Each row is a point on a landscape with many valleys, with its height.
A ball rolls from a point to the lowest of its 3 nearest points, and stops where none of them is lower. Distance is the straight distance between rows; heights are no part of it.
<468> h=535: [ -6   0   4   5   2  -4  -4   7  11 -10   6   2]
<28> h=559: [-21   3 -13   0 -19   4   1   4 -18  21 -29  14]
<113> h=219: [-43 -42  13 -14   5   2 -21  14  -2 -11   7  43]
<43> h=211: [ 22  14  -3  13 -11   4  16 -11   2  22  -9 -27]
<653> h=280: [ 14 -21  25 -13  30   2 -10 -10  22 -24  23  -7]
<709> h=177: [-27 -33   3 -12  16  -4 -21   6  14 -16  11  28]
<490> h=109: [-32  -5 -14   0 -22  16   1  18 -29  21 -35  22]
<576> h=82: [  6 -11  14   0  19   6  -3  -8  21 -25  13  -9]
<256> h=725: [ -5  15 -27  21 -18   1  11   2 -26  28 -30   3]
<264> h=715: [ -5  17 -33  12 -28   4  20  12 -37  30 -29  10]
<498> h=522: [-20   4  -5  -5  -7  -7  -1   7  -8  13 -18  13]
<56> h=220: [-24  -8   2  -6  -3  -3  -9  16  -4  -9   3  36]
<272> h=351: [ 27  17   4  -3  -2  -3   6 -15   3  -7  20 -31]
<406> h=509: [ 16  15  10   2  -2   2   7  -7   2  -4  15 -28]
<193> h=358: [-20 -33  10 -12  23 -11 -18   4  19 -20  12  15]
<74> h=365: [-11   9  -2   0  -5 -13   1   4  -2   7 -10  -7]
<283> h=386: [-38  -5   0 -13 -17   7  -5  21 -21  15 -32  27]
<161> h=128: [ 46  30  -7   3 -11   1  20 -28   4  20   2 -36]
<302> h=487: [-12 -30  17 -15  35  -8 -21   8  14 -23  20   4]
<197> h=678: [ -4  10 -20  19 -13   1   6  -1 -14  26 -26  -3]
<485> h=507: [-27   3  -3  -6  -9  -1  -5  11 -11  13 -23  21]
<618> h=342: [ 57  44 -18  11 -14  10  31 -24  -2  27  -1 -31]
<359> h=161: [-33 -36   8 -18  20  -5 -22   9   7 -15   9  32]
<77> h=337: [ 20  14   7   2  -5  -4  13  -8   3  13   2 -30]
<247> h=137: [-29   3 -21   9 -28  11  11  21 -44  27 -32  18]
<545> h=229: [-37 -17  10  -6  -5   8  -9  24 -10  -1  -2  45]
<517> h=144: [-31  -7   6 -11  -7  -1  -5  20  -9   0  -7  41]
<294> h=616: [-11   8 -14   6 -12  -5   3  -1 -12  20 -24   0]
<662> h=265: [ 18 -11  16 -10  17   8  -4 -18  19 -25  19 -14]
<276> h=550: [ -1   3   5   4   6  -1   0   3  15 -16   9  -7]
<141> h=781: [ 37  -6  24 -20  37 -11 -20 -23  28 -30  39 -12]
<382> h=71: [ 42  26  -2   0  -7  -4  18 -22   3  15  14 -34]
<628> h=604: [ 30 -10  22 -20  31  -3 -13 -19  24 -29  32 -12]
<418> h=162: [ 36  22  -8  16 -17   9  22 -13  -3  22 -12 -28]
<69> h=223: [ -1 -24  17  -8  28  -1 -10  -5  22 -23  16  -5]
<574> h=323: [  7 -24  30  -9  39  -5 -20  -4  21 -28  34  -2]
<563> h=132: [  0   9  -2   8 -11  -9   4   0   4  13 -12 -15]
<8> h=324: [-25   9 -26   8 -33   7  26  28 -49  35 -37  18]
<494> h=641: [-11   9 -24  14 -18   2   3   7 -25  25 -29   8]
<297> h=115: [ 42  29 -12  17 -17  11  30  -9  -7  24 -15 -31]
<313> h=270: [-19 -18  -3  -1   8  -4 -12   8  10 -13  10  27]
<136> h=152: [-31 -18   2  -7   0   2 -13  16  -5  -8   1  44]
<22> h=138: [-41 -42  16 -25  15  -5 -28  14   0 -19   9  38]
<646> h=325: [ 12   0   8   5   6   6  -5  -9  11 -20  13 -13]
<5> h=339: [ 22  19 -24  27 -16   0  27   4 -23  24 -28 -17]
<259> h=451: [-23   4   2  -5  -5  -7  -4  13  -6   1  -8  21]
<117> h=405: [ 16  17 -25  24 -20   1  16   6 -22  26 -28  -7]
<571> h=373: [ 28  21   7   1  -1   4   5 -16   5  -8  25 -24]
<643> h=340: [ 33  20   3  -5   2   2   0 -24   9 -14  28 -29]
<147> h=492: [-23 -32  13 -11  32 -11 -25   9  17 -23  15  17]
<502> h=299: [ -4 -17   6  -4  17   0  -4   0  19 -25   8  -2]
<90> h=90: [-31 -29   3 -11   5  -2 -16   9   4 -11   7  35]
<306> h=221: [ 19  15 -11  23 -16   8  15  -5  -1  27 -19 -22]
<677> h=231: [ 36  26   1  -1  -2  -2   7 -21   6  -6  29 -35]
<506> h=271: [ 26  21 -17  26 -15   6  20   1 -13  28 -20 -23]
<48> h=561: [-4 13  2  4 -3 -6  0  7  7 -6  1 -8]
<9> h=793: [ 36   1  13 -15  21   1  -6 -30  25 -26  22 -18]
<602> h=438: [ 26   5  11  -5   5   9  -3 -20  14 -19  27 -22]
<390> h=534: [  7  10   5   6  -7  -3   6  -2   1   0   3 -24]
<620> h=504: [-14  -8  -3   3   6  -2  -7   8  13 -17   6  13]
<586> h=108: [-14   2  -2   2   1 -11  -2  12   5 -10   3  14]

Where does a ball stop that starts at each point below?
<574>: <576>
<48>: <563>
<276>: <576>
<653>: <576>

Two balls start at each pair of points below. Name the first point that both come to, or write -.
<306> / <77>: <418>
<264> / <43>: -
<302> / <141>: <69>
<628> / <9>: <576>
